Each row is a point on a landscape with many valleys, with its height.
From any point a ball rolls to the lowest of the 2 points nearest to it. It stops when none of these is lower. Distance is the straight distance between rows; heights are no part of it.
Sedo: [-2.02  3.44  4.04 -2.43  2.13  0.32  4.54  0.05  3.32  3.72 -2.93  2.89
 -5.82  1.08 -3.45  0.37 -0.85  4.32  0.73 -2.66  3.13  0.12 -0.09]  height 477
sodi: [-3.67  1.31  1.90  2.16  6.67 -1.59  2.11 -0.77  3.31 -4.27 -1.03 -1.26
 -1.88  1.17  2.74 -6.73 -1.64 -2.80  4.29 -1.31  3.98  1.86  2.95]  height 161
Zovok: [-1.00 -3.21 -4.01  6.35  3.60 -1.89 -3.32  2.58 -0.25  2.90 -0.74  0.72
 -1.87 -2.33  0.72 -3.03 -1.11  0.77  5.57 -1.36 -1.88  1.37  1.91]  height 547
deko: [-0.67  4.70  2.57  0.09 -2.36  4.84  2.78 -3.04  3.00 -5.66 -0.28  0.92
 -1.10 -1.57  2.42  0.90 -0.06 -4.11  0.77  0.26  1.91 -0.67 -1.00]  height 432
piru: [-1.71 -2.22 -4.52  4.89 -0.29 -2.50 -4.11  0.71  1.12 -3.10  3.05  0.55
  0.91 -2.79  3.34 -1.81  2.66 -3.25  0.81  0.86 -1.19 -1.38  0.77]  height 586
dif: [ 1.50  0.41 -3.94 -4.67  0.51 -1.06  1.53 -0.19  0.58 -2.28 -1.76  3.44
  0.98 -0.93 -0.18  0.88 -2.99 -4.16  3.11  0.63 -2.26 -6.22 -0.81]  height 305
Daleg: [-3.94 -6.87 -0.92  0.08  5.08 -3.04 -3.23  1.54 -3.69  3.18 -0.21 -2.16
 -2.36 -4.48 -1.68 -1.94  0.48 -2.72 -3.88  3.15 -4.80 -4.51  3.89]  height 561
roko: [ 2.79  2.30 -1.54 -3.61 -1.03 -2.56  2.34 -0.80 -0.17  2.01 -3.68 -3.44
  0.68  3.02 -3.72  3.42  2.14 -1.38  1.78 -0.11 -0.05  0.07 -2.63]  height 493
vezi: [-1.21  2.13  0.65 -2.31  0.82 -0.24 -1.45 -1.51 -1.21 -1.57  2.17  3.91
 -0.19 -3.12  0.73  4.67 -0.61 -4.61  0.23  1.39 -1.92 -4.87  2.68]  height 600
pobur: [ 1.48  2.76  0.61 -3.65 -2.97  0.93 -2.23 -1.51 -0.76 -1.95  1.48  0.57
  3.64 -2.29  0.67  3.79  0.26 -5.39  1.95  1.90 -0.06 -2.85  1.21]  height 587
navek: [ 0.81 -0.42  2.59 -4.12 -1.50  1.90 -2.81 -0.83 -4.49  0.86  0.28 -5.47
  4.95 -0.18 -3.12  3.53  2.20 -1.23  0.39 -0.68  2.40  7.61 -2.23]  height 549
latu: [ 2.02 -1.78  4.29  3.21  0.31  4.34 -0.40  3.37  1.57  2.94 -0.68 -0.06
  2.18  1.33 -0.66  2.65 -4.45  0.72  0.54  0.43  3.24  2.15 -0.92]  height 377
seta: [-1.08  3.68  3.17 -1.13 -0.84  6.38  0.81 -0.66  1.12 -2.61 -0.14  3.82
  0.67 -3.20  0.81  2.60  0.08 -3.73  2.85  0.94  0.08 -2.48 -1.10]  height 461
Gogu: [-0.88  3.40  1.54  0.22 -3.21  6.10  3.81  2.62  3.41 -0.93 -2.29  1.03
 -2.14  2.17  0.21 -0.80 -3.19  1.20 -2.78 -1.88  5.49 -1.32 -3.32]  height 337
Rabal: [-1.51 -2.17 -0.96  4.21  3.18 -1.86  2.61  0.21  3.19 -0.56  0.82  4.17
 -1.25  0.31 -0.03 -1.66 -4.63  1.71  6.37  1.74  0.54  0.09 -0.10]  height 171
Poz: [-0.35  6.38 -1.22 -1.37 -4.36 -2.19  5.14 -1.92  1.58  0.54 -4.52 -3.75
 -1.26  1.99 -0.18  1.11  2.69 -1.03 -1.50 -3.62  3.75 -0.44 -1.16]  height 462
luv: [ 0.60  1.09 -3.79 -1.50 -1.10 -5.41 -1.00  0.78  0.02 -0.01 -2.69  0.15
 -0.22  1.75  3.16 -2.64 -1.03  3.80 -4.83 -5.88  0.00 -2.00  0.89]  height 609
Kozis: [-2.05  2.07  3.14  0.94  1.41 -4.22  2.52 -1.65  0.30 -1.79 -0.13 -0.10
 -1.39 -1.69  2.59  2.50  2.12 -0.65  5.19 -1.78  0.40  4.03  4.17]  height 460
zudep: [ 1.14 -0.34  1.82 -2.33  1.31  1.10 -0.85 -1.44 -0.96  1.61  0.38  1.54
 -0.91 -0.37 -0.09  1.87 -0.14  1.48 -2.83  1.09 -1.57 -2.53  0.22]  height 479
Dokoz: [ 1.84 -3.04 -4.45 -1.48 -1.46  0.97 -4.38 -2.58 -1.23 -4.26  4.90 -0.32
  2.99 -0.14 -1.15 -2.06 -1.67  0.44 -4.80  3.06 -1.36 -0.05  0.07]  height 660
ledar: [ 2.81  0.01 -2.74 -1.68 -2.59 -2.54  0.30 -0.33  0.59 -0.63 -1.28  1.32
  1.50  2.79  1.64 -1.33 -3.54  3.12 -2.28 -2.55  0.62 -0.61 -1.44]  height 622
Gafu: [-0.90 -0.92 -5.04 -2.37  0.12 -4.12 -1.80  1.31 -3.29 -1.67  1.35  5.06
  2.34 -2.25  2.37 -2.83  2.14 -2.20  1.07  0.10 -4.46 -4.29  1.14]  height 624
fikel: [-0.59 -1.46  4.25  0.44 -0.25  4.26  0.76  5.68  1.56  3.62 -3.15 -2.48
  3.87  0.54 -2.02  1.95 -3.89  1.69 -1.19 -2.46  5.21  2.58 -2.88]  height 402
malil: [-0.95 -3.95 -1.19 -6.27  1.12  2.22 -3.24 -3.19 -4.18  0.13  2.90  0.21
  0.77 -5.36 -2.73 -0.27 -5.79  0.14 -3.93  4.02 -2.22 -3.94  4.29]  height 355
nop: [-1.19  0.64 -0.85  1.29  0.17 -5.18 -0.96 -1.04 -0.55  0.60 -0.09  4.83
 -0.91  0.16  2.74 -0.71  0.38  4.51  0.83 -2.97 -2.94  0.28  0.22]  height 397
dal: [-2.95 -1.26  3.53  3.94  3.00  2.58  1.12 -0.71  1.66  0.60  4.20  7.86
 -2.94 -1.62 -0.77 -1.17 -0.89  2.99  4.54  3.22 -0.93 -0.34 -0.40]  height 338
zupus: [-1.01 -2.08 -1.85 -6.30  2.01 -2.14 -2.78 -2.32 -3.99  1.38  3.25  0.80
  0.92 -3.32 -1.22 -0.77 -0.26  0.27 -4.64  2.94 -3.85 -3.51  4.21]  height 311
somal: [-1.97 -3.81 -1.58 -3.68  3.81 -2.37 -1.26  1.28 -3.42  1.73 -0.53 -2.33
 -0.99 -1.60 -2.56 -2.48  4.50 -1.26 -4.94  2.83 -4.03 -2.96  2.97]  height 579
vab: [ 2.99 -3.50 -2.44 -2.66  1.04  1.06  1.09  0.81  0.08  2.48  0.02  1.13
  0.27  2.14 -2.44 -3.44 -1.84  2.54 -1.09  2.00 -4.01 -3.99 -3.63]  height 149
semo: [-1.15  2.77  1.65  1.41 -3.38  3.80  0.36  2.50 -2.13  1.03 -1.17 -2.65
  1.81  0.49  2.52  2.00 -4.52  2.13 -6.37 -5.16  7.26  1.08  1.94]  height 309
Ragir: [-2.22 -0.36  1.54 -2.73  2.88 -1.30 -2.32 -1.91 -1.54  3.29 -0.27  0.44
 -3.08 -2.19 -0.15  1.16  2.04  1.57 -5.05  0.44 -4.18 -4.31  2.59]  height 504
Lorel: [ 0.78  1.47  2.67  2.25 -1.21 -4.59  1.80 -0.33  0.64 -0.95 -0.50 -4.71
  1.05 -0.91  1.42  3.91  3.16 -2.61  4.47 -0.22  1.13  5.16  3.00]  height 446
Ged: [ 1.30  2.07  4.60 -1.47  0.94  2.20  3.96  0.87  1.36  2.68 -2.40  1.65
 -1.26  1.23 -3.37  2.63 -0.66  1.65  5.03  0.70  1.86  1.96 -1.18]  height 505
tef: [-3.43  0.37  5.36  2.89  3.45  2.02 -0.38 -2.47  0.93  0.49  2.79  6.49
 -4.21 -2.76  0.18  1.68 -3.95  1.55  2.31  1.63 -1.11 -0.72  2.25]  height 399
lalu: [ 0.70  0.85  0.17  0.65 -1.37 -1.75  0.44 -0.20 -1.67 -0.10  1.68  3.71
 -0.03  1.28  2.35 -0.62  3.11  2.89  2.50 -0.55 -2.58  2.65 -1.06]  height 428
kuvir: [ 1.36 -1.14 -1.75 -6.43  0.58  3.24 -2.63 -0.42 -2.38  1.96 -3.02 -1.90
  3.41 -0.50 -5.95 -0.49 -3.61  3.10 -2.40 -3.25  1.27  4.85 -1.46]  height 453
kes: [-1.02  5.25  2.89  0.09 -3.71  5.14  5.64 -0.89  2.11 -1.97 -2.15 -0.94
 -0.94 -0.66  2.30  0.58 -0.29 -1.98 -0.11 -0.82  4.72  2.01 -1.03]  height 403
bip: [-2.83 -2.17 -5.36 -0.35  0.39 -4.27 -5.50  2.06 -4.41  0.05  1.29  3.39
  0.47 -4.14  1.76 -4.24 -0.36 -2.34  2.44 -1.92 -4.38 -3.22  2.11]  height 607
repiz: [-4.21  2.84  6.11  2.56  2.78  0.95  3.18 -3.53  2.00 -2.56  2.19  3.17
 -2.64 -1.92  1.73  0.60  2.54  0.49  2.16  0.72  0.12  2.65  2.52]  height 273
fem: [-0.82 -2.29 -4.02  3.78  1.59 -2.60 -3.06  2.26 -0.78  0.63  0.52 -1.36
 -0.78  0.97  1.54 -4.60  4.76  2.14 -1.80 -0.96 -4.58 -0.09 -0.87]  height 614
sipo: [-0.45  2.77  4.33 -0.47 -0.01  1.19  2.93  0.73  0.79  4.56 -3.82  1.21
 -3.43  1.02 -2.15  3.47 -3.89  2.92 -1.23 -2.21  4.08 -0.75  1.17]  height 451
Vik: [ 0.30 -2.81 -4.35  4.02  0.32 -1.52 -6.54  2.76 -1.22  2.34 -0.38 -2.79
 -2.58 -2.25  1.48 -2.86 -0.89 -1.99  2.86 -1.24 -2.01  0.12  2.77]  height 566
voras: [-2.16  4.47 -0.80 -0.39 -3.28 -0.84  8.62 -0.36  0.93 -1.68 -3.08 -3.57
 -2.84  2.55  2.39 -0.56  1.00  0.52 -1.01 -2.67  5.30  2.10  0.90]  height 445
fogaz: [ 0.61 -2.43 -5.33  6.23 -0.93 -3.44 -3.12  0.98  1.42 -2.00  0.69 -1.88
  2.12 -1.40  2.48 -1.59 -0.15 -2.65  3.65  0.02  1.69  0.86  1.58]  height 573
Geli: [-0.67 -2.47 -0.45 -0.97  2.71 -3.76 -3.94 -2.48 -3.62 -0.44  4.64  0.09
  1.47 -2.85  0.09  0.03  1.38  1.69 -2.65  2.13 -2.49  0.38  4.22]  height 254
Muk: [-0.13 -2.88 -2.83 -2.70  3.44 -0.37 -1.14  0.87 -0.76 -0.74 -0.95 -5.97
 -0.96  1.18 -3.17 -0.90  5.02 -1.12 -4.46  4.01 -4.19 -1.00  1.45]  height 590
Meza: [ 2.55 -1.03  1.01 -0.19 -1.31  1.21 -2.95 -1.88 -1.86 -0.76  3.23 -3.07
  2.05  2.40 -1.60  1.72  1.50  1.31 -3.18  1.70 -0.51  4.16  0.09]  height 557
dev: [ 1.70  1.28  2.10 -2.52 -5.34  1.26 -3.96 -1.58 -3.53 -0.86  1.23 -8.01
  3.31  2.19 -0.67  2.25  0.02 -1.19 -2.55 -0.43  3.59  7.38 -0.70]  height 558
vago: [-0.80 -2.04 -4.70 -0.32  1.81 -0.83 -2.57  3.86 -1.19 -0.47 -2.35 -5.13
 -1.55  0.21 -0.45 -3.45  6.23 -3.21 -4.32 -0.60 -3.30 -2.20  0.43]  height 594
Tes: [-0.49  2.44  3.57 -1.22 -0.80  4.23  2.86  2.24  0.31  4.26 -4.31 -0.99
  1.46  0.56 -2.49  1.44 -2.67  1.68 -1.07 -3.87  5.33  0.99 -1.58]  height 424
vapi: [ 0.36  1.17  0.20  2.53 -3.66  2.92  2.25  2.03  0.17  0.34  0.13 -0.77
  0.17  2.68  2.73  2.15 -6.78  2.71 -2.83 -1.63  5.87  0.11  0.60]  height 263
Ruf: [ 0.62 -0.88 -3.55 -1.50  1.04 -4.41 -1.82 -0.99  0.39  0.72 -2.53 -3.88
 -0.70  1.05  0.12 -2.97  1.84  4.85 -6.71 -3.23 -0.75  0.08  0.84]  height 597
bitiz: [ 0.41 -0.86  2.57  7.17 -2.22 -0.71  4.02  1.04  2.44 -0.61  0.01 -4.61
 -1.15  3.13  0.66  2.60  0.19 -0.90  0.26  3.21  2.67  3.45 -0.06]  height 419
lel: [ 2.51 -0.29  1.88  3.86 -3.78 -2.54  3.23 -0.42 -0.36 -1.14  0.09 -4.35
  1.41  1.47  2.44  4.08 -0.33 -3.41  2.89  1.70  1.49  5.29  0.55]  height 434
dip: [ 0.95 -3.48 -0.94 -5.24  1.92  3.36 -4.32 -2.25 -3.62  1.18  1.99 -0.86
  0.96 -4.76 -2.67 -0.32 -5.61  4.05 -3.81  0.12 -2.27  0.21  3.10]  height 394
rus: [ 2.16 -2.74 -1.86  1.12  0.68 -2.42 -1.33 -1.66  0.28 -0.20  1.40 -3.41
  0.27  1.90 -1.03 -0.30  1.38  0.87 -3.65  1.49 -1.67  0.03  0.37]  height 571
Zes: [-0.15  1.67 -1.90 -4.77  0.06  0.78  1.16 -0.72 -1.41  0.54 -1.47  0.30
 -0.52  2.07 -1.98 -2.13  7.20  0.67 -4.04  0.30 -3.29 -3.27 -3.42]  height 572
vosu: [ 0.08  2.20  4.59 -2.30 -2.13  2.21 -2.16 -0.52 -5.14  3.11  0.15 -1.94
  4.38 -2.07 -1.40  3.16  4.19 -0.50  2.42 -1.51  0.33  6.26 -2.88]  height 540
gufot: [-1.67 -2.29 -0.55  5.52  4.78 -3.24  1.57 -0.63  1.84 -1.38  0.98  2.33
 -0.12 -2.32  1.58 -1.36 -1.04 -0.48  7.77  1.61  1.29  3.47  2.08]  height 73
ginez: [-3.25 -0.67  1.75  0.75  8.58 -0.33  2.39  0.18  4.66 -2.23 -1.60  0.48
 -3.04  0.20 -0.54 -5.27 -1.98 -2.04  6.24  0.15  1.51  1.05  1.41]  height 218
zigak: [ 1.08  3.43 -1.04 -2.46 -3.22  3.54  2.96  1.57  1.42  0.17 -3.58  2.71
  0.02  1.71  0.06 -1.84 -2.84  1.83 -1.55 -4.20  3.28 -1.60 -4.78]  height 298
Zaniv: [-1.85 -3.44 -1.34  1.09  2.25 -1.79  0.29  2.61  0.04  2.08 -0.12  1.54
 -2.14  0.87  0.99 -3.58  3.79  1.53 -0.51  1.21 -5.38 -3.48 -0.39]  height 628
fofo: [ 0.25 -0.51  2.05  2.45 -1.22  1.66  1.47  0.61 -1.54 -0.74  2.37  3.96
  0.14  1.73 -0.07  0.04  4.33  1.15  3.22  2.38 -2.79  1.65 -4.15]  height 449
zudop: [-1.13 -1.17  0.25  0.54  2.27 -0.39  3.21  2.60  5.07  1.36 -0.90  2.05
 -5.28  1.91 -0.98 -2.54  2.83  0.91  0.22  0.75 -3.43 -2.89 -1.65]  height 642
fanu: [-3.03 -0.50 -2.78  6.08  1.28 -0.52 -1.91  2.06  2.34 -2.10  0.75  0.30
 -1.93 -1.57  3.36 -3.64  6.11 -1.22 -0.66 -0.48 -2.98 -0.96  0.12]  height 601
leril: [ 2.16 -1.32 -3.70 -1.71  0.06 -3.35 -2.27 -1.38  1.25 -1.26  0.44 -0.58
  1.74 -0.34  0.42  0.19 -4.46 -3.02 -0.74  0.94 -0.64 -4.67  1.65]  height 226
vos: [ 2.97 -2.81  3.16 -0.20  0.77  3.03 -2.79  0.21 -2.73  3.36  2.01 -1.09
  2.63  1.90 -3.02  2.43  0.28  2.39  0.59  1.64 -0.67  3.77 -2.04]  height 543
zirod: [-0.32  1.22 -3.78 -2.71  1.18 -1.86 -0.64  0.92 -0.41 -0.49 -2.47 -2.71
 -0.32  1.06 -0.53 -0.81  6.59 -2.87 -3.55 -0.83 -2.97 -4.26 -0.99]  height 584
tede: [ 2.09 -0.83 -2.73 -7.20  0.37  2.19  0.21  0.21 -2.85  3.00 -0.53  1.74
  1.16  2.30 -3.64 -2.05  0.36  3.59 -1.87  0.15 -3.30 -2.68 -4.28]  height 204
lub: [-1.65 -2.40 -6.88  2.73  1.66 -2.85 -6.11  2.19 -2.32  1.63 -0.30  0.69
 -1.61 -3.64  1.70 -4.18 -4.00 -1.39  1.92 -1.14 -4.30 -2.75  1.66]  height 585
zas: [ 1.77 -1.63 -4.38  0.22 -3.59 -0.21 -4.02 -1.25 -1.96 -4.61  4.87  1.47
  4.89  1.82  1.49 -2.37  0.51  0.61 -1.38  1.40 -0.84  1.05 -2.25]  height 649
Zazu: [ 1.07  0.98 -1.05 -1.14  2.34 -3.43  2.45  0.66  0.68  1.57 -4.26 -1.23
 -1.06  0.41 -1.14  2.33  0.23 -1.37  2.63 -1.33 -0.37 -0.06  1.40]  height 508
puriv: [ 1.60  2.86  4.67 -1.95 -0.75  2.74  2.30  1.21 -1.77  3.42 -3.59 -1.53
  1.48  0.24 -3.86  4.31  1.86 -1.25  3.76  0.15  1.60  2.91 -2.75]  height 520
biv: [ 2.00 -2.64 -3.06 -4.09  1.15 -0.06 -0.66 -0.29 -1.19  0.28  0.60  1.83
  2.17 -1.35 -1.88  0.81 -3.77 -2.18  0.75  3.82 -2.88 -6.08  0.32]  height 266
mizi: [-2.39 -0.65 -0.05 -0.27  5.77 -1.72  4.02  0.44  4.39 -1.73 -0.89  3.24
 -1.90  1.18 -1.57 -3.52 -6.21 -0.09  5.67  0.32  2.03  1.29  0.97]  height 246
zus: [-2.74 -4.65  1.42  0.70  4.25 -2.56 -2.32 -2.85 -1.12  3.09  1.68 -0.35
 -2.42 -2.99 -0.28 -0.17 -2.02  0.32 -3.90  2.71 -3.49 -5.58  3.14]  height 533
Ruzez: [ 1.39 -0.16 -3.47 -2.95 -1.81 -0.70 -1.95 -0.65 -3.06 -1.80  3.28  3.09
  3.31 -0.01  1.48 -0.60  2.75 -1.56 -0.39  1.54 -2.76 -1.41 -1.09]  height 638
lero: [ 0.19 -1.36  0.64  2.90  0.24  3.81  2.15  0.89  0.33 -0.89  2.56  3.68
 -0.41  0.62 -0.97 -1.02  3.37 -1.73  1.75  4.69 -2.75 -2.37 -2.10]  height 470
nilud: [-1.80 -0.48 -0.57 -1.71 -0.19 -6.18 -4.76 -0.72 -3.07 -0.60  3.62 -0.17
  1.92 -2.29  1.75  1.23  4.12 -1.43  1.50  0.18 -1.64  0.56  4.88]  height 192
bam: [ 1.76  2.40 -1.69  0.56 -3.98 -3.21  3.95  0.68  0.26 -2.36 -2.14 -1.76
  1.24  3.28  2.41 -0.03  1.13 -0.04  1.87 -0.87  0.80  3.35 -1.90]  height 552
vadop: [ 1.14 -2.02 -2.64  2.37  2.83 -3.51 -0.54  2.76  1.70  0.95 -3.37 -1.53
 -1.73  0.16  1.03 -1.51 -1.23  0.72  3.65 -2.65 -1.92  0.90  2.35]  height 526
Lavi: [ 0.80 -3.13 -3.12 -6.52 -0.14  4.01 -3.92 -0.48 -3.36 -1.23  1.36 -0.11
  3.52 -2.59 -4.85 -0.52 -4.57  4.55 -1.72 -0.89 -0.51  4.73  1.02]  height 429
mamat: [-0.06  0.56  3.17 -0.16 -0.59  5.71 -0.99  1.18 -1.91 -0.54  1.15  4.21
  1.40 -1.38 -0.39  1.61  1.66 -1.29  0.53  2.45 -2.59 -2.82 -2.68]  height 487
guni: [ 0.26 -2.88 -1.64  5.90  0.40 -4.76 -2.70 -1.20  0.04  1.14  2.83  2.32
  0.91 -0.65  2.41 -1.55 -0.99  3.58  1.04 -0.69 -1.19  0.52  0.26]  height 345
fifam: [ 1.36  2.93 -1.00 -3.13 -3.69  2.03  0.61 -1.60 -1.01 -0.17 -1.29 -1.12
  0.65  2.92 -1.74 -1.79  6.03  0.29 -4.21 -3.01 -0.12  0.14 -5.61]  height 562
Bizu: [ 1.52 -1.43  4.51 -0.78  1.97  3.35  0.22  1.88 -2.00  5.44 -0.47  1.22
 -0.95  0.96 -3.20  3.24  0.75  1.36  2.74  1.88 -1.31  0.63 -0.95]  height 525
zokas: [ 1.76  2.82  1.25  0.22 -5.47  1.93  1.83 -0.20 -0.48 -0.66 -0.92 -1.98
  1.77  2.44  1.33  0.71  2.82 -1.13 -0.70 -1.21  1.64  4.29 -4.86]  height 542
Voso: [ 0.66 -3.99 -4.33 -1.78  1.32 -1.96 -2.97 -1.77 -0.86 -1.99  1.62 -4.42
 -0.65  0.96 -1.12 -1.81  1.68  3.31 -6.50 -0.43 -3.40  0.93  1.79]  height 583
Mipit: [ 2.31 -4.70 -3.70 -0.66  2.88 -0.64  1.85  2.35  0.42  1.65 -0.68  1.50
 -0.11  1.05 -1.83 -1.47 -2.12 -1.29  2.10  3.69 -3.99 -4.28 -2.16]  height 211
Tusi: [-0.17  1.85 -0.31 -2.17 -1.99 -6.13 -2.74  0.18  0.54 -1.84  0.02 -1.16
  2.37 -2.38  2.08  2.38  1.75 -2.87  3.28 -1.08  0.34 -0.04  4.13]  height 144
lar: [-0.15 -2.87  0.33  6.32 -0.06  0.20  2.17  0.45  4.99  2.01  3.58  5.05
 -4.48  1.28 -1.26 -2.19 -3.12  4.73  1.43  2.75  1.33 -0.95 -2.09]  height 202
Topu: [-2.99  2.70  7.18  2.82  1.61  5.20 -1.59 -2.22  0.16 -0.09  2.09  4.76
 -2.08 -4.04  0.82  3.35 -1.44  0.38  0.56 -0.35  1.08 -0.42  2.45]  height 388
pilut: [ 0.75 -0.18 -2.03 -1.78 -0.23 -4.66 -4.52  0.42  1.32 -1.95  0.59 -3.29
  1.65 -1.57  0.92  2.18  0.42 -3.94 -0.51  0.38  0.41 -3.49  4.95]  height 182
vup: [ 2.02 -0.51 -3.36  3.05 -1.50 -4.07 -0.03  0.77  0.56 -2.34  0.21 -3.35
  2.38  1.44  2.03  0.52  0.28 -2.03  3.27 -1.42  0.21  2.07  0.43]  height 563
sul: [-1.93  3.27  6.81  3.18 -0.82  5.20  2.44 -2.58  1.23 -3.29  1.65  3.58
 -1.12 -2.69  3.34  0.36  0.40 -0.03  0.93 -0.43  2.21  2.65  0.74]  height 328
foz: [ 2.48  2.80  0.99 -3.30 -4.45  1.81 -2.85 -1.73 -0.59 -1.84  0.99 -3.18
  3.26 -0.87 -0.14  3.93 -0.14 -4.09 -1.15 -0.56  3.16 -0.09  0.76]  height 576
lera: [-0.50  2.69  3.58  3.22 -3.63  3.78  2.57  0.63  2.85 -2.02 -0.89  0.57
 -1.93  2.46  1.81  0.55 -0.04  0.53 -2.58 -0.43  2.56 -0.51 -1.77]  height 371
zubo: [-0.03  3.27  1.67 -2.58 -4.67  4.16 -0.66 -0.63 -1.74  0.54 -1.32 -3.95
  2.75  1.83 -0.84  0.75  5.12 -1.29 -3.25 -2.46  1.39  3.12 -6.69]  height 551
Pafip: [-3.77  2.38  5.23  2.33  5.02 -1.40  4.00 -2.44  3.14 -3.54 -0.07 -0.76
 -2.46 -0.39  2.40 -3.45  1.95 -1.36  3.25  0.00  2.49  3.61  2.38]  height 215
Sudig: [ 1.87  1.46 -0.78 -4.44 -1.08  3.52  0.36  0.19 -0.88  3.04 -2.56  3.80
  1.79  1.57 -1.33 -1.78 -1.34  3.52 -0.97 -3.76 -0.44 -2.32 -4.98]  height 253
mepi: [ 4.28 -1.99  1.17  4.92 -0.59  1.56 -0.29  0.70  0.97  1.15  1.83 -1.24
  1.46  1.92 -0.32  3.09 -4.33  0.63  0.41  2.88  2.65  0.23 -0.12]  height 348
repa: [ 3.50 -2.18  1.15  3.47 -2.10  2.18 -1.48  0.86 -1.55  1.53  1.57 -0.98
  2.14  1.99  1.04  1.36 -7.70  2.90 -2.42  0.39  5.24  2.19  2.21]  height 310
zodiv: [ 2.65  4.24 -2.37 -2.98 -1.32 -0.60  3.35 -1.16  2.07  1.69 -4.90 -2.70
 -0.51  3.02 -2.48  1.60  2.48 -3.00 -0.88 -1.84  1.82 -3.58 -2.60]  height 480
zuzef: [-0.61  0.43  1.84  0.72 -0.76  2.73  3.86  1.78  7.31 -0.72  1.26  2.88
 -6.51  1.83 -1.54 -2.78  0.75  1.41 -1.58  0.66  0.18 -2.82 -2.36]  height 655
kof: [ 0.59  3.05 -3.05 -2.58  0.49  0.12  2.95 -0.24  2.82 -3.52 -3.46  2.46
 -1.13 -0.21  0.83  0.12 -1.10 -4.49  2.67 -1.22 -0.60 -2.75 -1.56]  height 340
dat: [-0.45 -1.89  1.95  6.27  0.02  4.10  1.34  0.57  3.45  0.77  3.78  5.65
 -1.11 -0.22 -1.59 -1.43 -1.06  3.13  4.12  3.80  1.32  2.43 -3.22]  height 276
soli: [-0.48  3.22 -0.20 -0.01 -2.63 -1.53  4.49 -0.12  1.45 -2.83 -2.08 -1.38
 -1.09  2.77  3.24  1.10 -2.53 -0.97 -0.73 -2.91  4.69 -0.36  1.65]  height 426
nupo: [ 0.85  3.32  4.94 -1.63 -3.83  2.45  1.58  0.05 -2.30  2.60 -1.41 -3.73
  2.78 -0.83 -0.62  4.26  3.15 -3.76  3.26 -0.70  2.15  5.68 -4.46]  height 530
tibu: [ 1.27  2.40  1.99 -0.82 -4.52 -0.09 -2.02 -1.80 -1.12 -1.79  1.68 -6.62
  3.07  1.05  1.31  3.92 -0.02 -1.99 -3.25 -0.75  4.75  3.00  1.59]  height 567
Seb: [-1.65 -3.97 -1.15  6.02  1.77 -1.35 -1.08 -0.13  2.02  2.45  2.95  4.26
 -2.61  0.20  0.73 -1.93 -1.42  5.14 -0.42  2.16 -0.66 -1.61 -1.51]  height 277
Mas: [-1.33  1.58  2.49  5.34 -1.22 -0.35  3.94 -0.51  4.07 -3.39 -0.23 -2.16
 -2.42  1.20  3.34  0.68  1.06 -0.69 -1.28  0.10  3.32  1.82  1.65]  height 400
vobub: [ 1.37  2.40  2.13  0.67 -1.00 -0.82  0.91 -1.27  0.08 -0.70 -0.61  0.52
 -0.55  0.87  0.62  3.16 -1.96  0.36 -0.51 -0.36  1.88 -0.67  1.85]  height 452

Call two points neighbours if one is among the 2 nearest of the other. Go from one point of each pair to the other, from neighbour to neighbour, staying as low as possible. Name the highest point that can't be avoided.
lar, soli | Zazu
sodi, gufot | mizi
zokas, soli | vago
lar, sodi | tef
Tusi, vab | biv

For each start below, name the point where the ball stops.
Lorel | vab
zudop | zokas
Sedo | vapi
pobur | Ged
zuzef | vab
Muk | soli
